Points on a hilly landscape, in no order, each with its height.
From any point a climber steps to the highest of the 2 points nearest to it. It stops when none of these is higher. Distance is the straight distance between rows; heights are no part of it.
Tuti h=594: [-11   6  15   9  -3  10 -13  52  26 -18 -30 -47   8  -3  13 -21  13  -5
 -20 -71  42  66]
pum h=610: [  7  39  26  -4   0 -26  15  30  22   6  -9   6  -8  12  44  18 -25   7
  -2   2  22 -46]
mizib h=339: [-22  -5 -28  -4   3   9 -54 -41  -1  -8  52  17 -10  -5  -6  -3 -22   6
  22  20   3 -56]
zok h=148: [-22   5  -6 -17 -24 -26 -10 -14   4 -17  15 -20   2  12 -30   6 -29 -21
 -19  29   1  35]
relo h=477: [-35   4  14 -18 -10  39  -4  12  23 -28  25 -15  -4  -6   3 -32  34 -16
   2 -59 -35  29]
gimip h=690: [-24  -6   6   2  -7  -3  14  26   8  -3 -19 -36  11   9 -21 -24  21   6
 -14 -49  -4  63]
Nup h=299: [ -1   8   0  -5   1 -53  14  48  14  19 -23 -12   1  21  15  26 -39  14
  11   5   3  20]
tak h=642: [ 48 -13  19  14 -27   1  18  -6 -11   8 -28   0  11  -3 -47 -24  58 -13
  -4 -20 -22  -4]
nuva h=135: [-42  21  16  -5 -21  29   8 -34  17 -36  12 -22  -7 -25 -16  -5  26 -29
 -41 -18  21  -9]
los h=447: [ 20 -41   0  13  14 -10 -42  19 -35  -2  44  11  19  11  16 -28 -26   3
  32 -30  11 -37]
gemi h=416: [ 65 -14  23  25  20  20  14   6 -65  -1  29  -6  23  -4  -7 -15 -30  16
 -19  26  44  -4]
Tos h=628: [ -6   2 -32  15  17  49  14 -45 -33  22 -40   6 -16 -36  -7  -8  58  -2
  -9  19 -16 -19]
Gasol h=171: [-20   2 -38  10 -17  23   8 -57 -17   3  -1 -23   6 -23 -39 -11  22 -20
 -22  63  10  18]
maz h=587: [ 47   5  34  11 -28  -6  18  12 -21   2 -24 -27  26   4 -35 -38  17  -4
 -16 -25   9  31]
mit h=305: [ 10  19  10 -14   4   4 -28   1 -20  -9  53   3   1  18  26 -24 -37 -15
  20 -13 -11   9]
nure h=651: [ 37  38  38  -6 -13 -46  38  37  32  -2 -26  10   6  12  20  30   6 -12
 -28  -2  32 -34]
vopub h=373: [ 55 -21   9  11  24 -16  17  26 -33  13  17   1  23  26  -3  10 -24   9
 -19  33  16  25]
Tati h=162: [-21 -12  24   6 -21  24   7 -32 -20 -17  -3 -30   7 -24 -36 -25  47 -19
 -20 -48  16 -17]
dabu h=107: [-53  12  -5 -22 -25   2 -11   7  31 -29   5 -42  -2  -2 -16  14 -16 -28
 -36  13  19  61]
Kun h=576: [  8 -55 -58  17  35  12 -16 -13 -41  30  -7  15  14   1 -25   5  -7  14
   1  30 -32  19]
mefif h=207: [ 35  16  46   0 -16 -20  16  26  15 -11 -14  -6  14  -7   6 -31  21  -6
   7 -88  10  -4]
Pekat h=211: [-23   0 -36  -2  -1  18  -5 -35 -17   8  -3   6 -21 -14 -28 -10  20  -2
   7  44 -30  17]
gedod h=358: [ 18   5   7  -9  -7  15 -37 -13 -24   0  50  20  -6  17  19 -31  -3  -5
  26  10 -29 -40]
fet h=511: [ 23 -22 -28   5   7  -7 -13 -25 -33   8   6   4  13  15 -27   0 -12  -6
 -14  59  14  -1]
zagi h=461: [-17   5  -8  25  29   4  18 -14  -4  18 -57  21 -27 -19   8  39  14  26
  -3  17  13 -46]
sol h=712: [ 35 -21 -20  17   3  20   8 -23 -30  21 -38  12  13  -3 -27 -13  51   6
  -5  15 -17 -11]
zolu h=711: [ -4  19  27  -9  16  -9  24   1  25   3 -11  27 -25 -16  10  20  24  -9
   3 -22 -12 -23]
loneb h=112: [  2  52  31 -11 -32  24  12 -44   8 -16   9  -7 -14 -20  -2 -15  28 -28
 -35  15  33 -27]
Kilez h=562: [  9  15  10 -14  -4 -35 -14  40   8   3   8   3  17  20  62  -4 -49  -1
  14 -32  17 -46]
Nof h=362: [ 54  -8  35  23  -8   4   1  28 -17   6 -20  20   7   4   5 -26  29  30
  19 -32  -2 -67]
kosi h=251: [-17 -26 -19  -8  27  -1  -8  -5 -12  11  46  10  -8  15 -20  11 -42 -10
  14  24 -34  49]
bes h=707: [-25  59  17  -6   7  23  20  28  27  -5 -31 -29 -27 -11  37  20  -5   8
 -21   2  17  40]
dinuv h=803: [-12 -19   8   8  22  22  18   9 -44  14  -7 -45   6   3 -29 -35   7   8
 -18 -21  -1  74]
Mav h=335: [ 38   9  15  -2  12 -43   9  49  -4   9   8  -1  25  38  23  11 -47  -1
 -12  22  16  36]
giku h=516: [-57   4 -19  -2  17  -9  -1  27   1  19  -9  -6 -26  -6  14  31 -41  32
  33  11 -18  17]
Mopif h=189: [ 11   1  -3 -26 -17 -22  -6  -2  12  -1  37   8  12  28 -14  -5 -25 -23
   1  30 -35  51]
vune h=264: [ -4 -12  -4 -21  -7 -42  14  49  22  31 -10   2   7  18  33 -15 -22  12
  30 -26 -26  16]
Fiza h=553: [-31  19 -13   8  -8  -5  16 -31  55 -11 -15  37 -21 -31 -26  74  -3  12
  23  32   2  -6]
ravev h=508: [ 18  -7  27 -10  19 -15 -27  41 -19   7  29   1  14  20  50 -29 -51  14
  35 -27   4 -16]
mup h=609: [-67  17 -15   1   5  25   9   1   9  -1  13 -17 -28 -17  -7  21  -8  24
  18  14 -30  29]
misop h=397: [-19  -4  15 -27 -26  -4  -1  -4  42 -20  36   3   4   9   0 -19  27 -27
  30 -41 -50  17]
ziza h=510: [ 13  18   7 -10 -31 -22 -18  34  39 -37 -11 -37  31   8  18 -21  -4 -36
 -10 -59  24  58]
rodi h=263: [-16  -1 -19  -6   4  29  -9 -28  -2   7  16  19 -19  -4   0 -15  30   2
  30   5 -66   0]
gosob h=501: [-28  15  -2   6  17 -11  25 -25  27   6 -43  25 -32 -39 -13  76   3   6
   7  25  34 -44]
Moze h=402: [ 37 -61 -44  -4  11 -14 -23  26   3  17 -10  32  15  32  26  19 -15  35
  36  26 -36  -1]
riku h=109: [ 43  22  10   3 -25  13  14 -53 -13   0 -11   4   5 -11 -26 -10  33 -12
 -32  38  29 -44]
kinif h=269: [ -9  40  18 -16 -20 -13   7 -29  39 -28  14  22  -8 -17  -2  30  -6 -26
 -15   6  29 -53]
nafav h=298: [-14  24  -5  -7 -18  -8 -33 -44  10 -14  34  -4   1  -7  -3  -4 -24 -15
 -12  23  36 -46]
sez h=537: [ 54  22  29   2 -25  -9  -1  25   6 -16 -36 -31  32   2   4 -41   7 -17
  -5 -41  21  71]
sizu h=625: [-50  37 -15  -9 -24  26   9 -51  38 -15  18  19 -42 -24 -24  35   1   7
  25  40   4  -9]
Dolol h=635: [ -3  -8  -4   3  -9 -22 -14   4  15   9 -11  17  -9  10   4  13   0   1
  17   0 -17 -27]
gamo h=415: [ -7 -29 -32  31  36  -4  11   0 -36  28 -57 -17  -4  -8   1  24  -4  23
  -8  20  16 -13]
zam h=686: [  2 -49 -19  13  27  11   7  -3 -54  26  -3 -11  10   4 -37 -23  13   8
   8   1 -24  47]
Susa h=126: [ -2  -5   5  20 -18   7  21 -49 -22  11 -32 -27  13 -27 -27  -2  21 -13
 -38  23  55 -40]
kado h=367: [-13 -33 -28  23  49  10  21  -7 -56  25  -7 -15  -2  -8 -25  15 -33   2
 -11  27  24  16]
pul h=345: [ 26 -53 -54   0   4  -1 -34  -1  18   4 -36  45  11  11  14  31   1  33
   9  -1 -44 -30]
Rari h=588: [-66  19  13 -25   3  51   2   9  53 -43  21   2 -23 -19   5   2  40  -8
  -2 -32 -27  29]
dak h=699: [ 11  39  38 -17  -3 -36  42  13  46 -25 -17   5   3  -5  15  18  16 -22
 -25 -37  29   3]
mitov h=398: [ 39 -19  25   9 -11  -2 -15  23 -30  15   9   1  21  11   3 -29   2   5
  17 -27   3 -21]
bov h=185: [  0  11  31   9 -12  -4   6   0  -3  -4 -17 -23  -7  -4  -8 -21  26  -5
  -9 -57  14 -19]
sized h=297: [ 44 -43 -30   2  22  12   0   0  -1   2 -57  57   8  -4  35  36  25  37
  -5 -18 -19 -46]
gimu h=327: [ 23 -29  -3  22  19   9  -7   3 -10  19 -31  30  -4  -2  21  -3  32  22
  15 -32 -14 -54]
gan h=726: [-60  28  -4  -7  -2  39   6 -15  26 -20  21   9 -42 -29  -5  20  22   1
   5   1 -18  -4]
Zub h=460: [ 33 -31 -13  19  23   8  -9 -31 -48   2  43   0  26   4  -9  -7 -19   3
 -22  51  55 -25]
tino h=55: [-25  28  -8 -28 -24   9 -13  24  48 -28  24 -25   1  13  17   3 -17 -22
  -5  12 -23  75]
biz h=388: [-27 -17 -32   4  19 -10 -51  -8  -4 -10  36  10 -13  -5  18  29 -46  26
  23  38  25 -45]
zabe h=143: [ -2   1   4   8 -38   2  18 -43 -22   2 -14 -40  16  -6 -42 -15  14 -22
 -51  34  35  12]
dala h=571: [ 30 -22 -14   7 -17 -27 -26  -7   0  -5   3  14  22  27 -19  -2  11 -14
 -12  22 -13 -22]
nufod h=233: [ 17  -3  22  -4 -10 -41  17  48  24  15 -11   5  17  18  27 -23  -2  -1
  19 -65  -8 -15]
zana h=313: [-17 -19 -12  13  35  20   5 -26 -37  13  41 -16 -10   2 -17  -1 -44 -11
  -6  11   4  34]
tor h=806: [ -8  46  14 -17   3  -1  27  28  32   9 -13   8 -21   4  38  -1  12  14
  -2   5 -23  16]
Veku h=769: [-30  57  33 -27   5   1  33  22  54 -28 -18   0 -21 -17  33  35  14  -9
 -21 -19  26   8]
Kozom h=329: [ -7  -3   8 -24 -10  13  -7  11  17  11  32  16  -8  14  22 -33   4   1
  46 -25 -67  -3]
pid h=448: [-31 -15 -20  15  29 -22 -24  32  -5  12   5   7 -10   9  26  46 -61  27
  25  25   7 -11]
Divi h=479: [ -2 -41 -44   3  28  -1 -14   8  -7  32 -18  29  -4  15   0   7  -5  31
  32  37 -58  27]
Bez h=413: [ 40 -23   1   9   6  10 -33 -24 -45 -15  67  20  11  14  -5 -33  -8   3
   8  35  17 -31]

Where does a climber stop that starts at each point below?
loneb: tor
Susa: gan
sized: dinuv
vopub: tor
zok: gan
gimu: Veku
tino: gan
nafav: gan
mit: Veku
gedod: tor
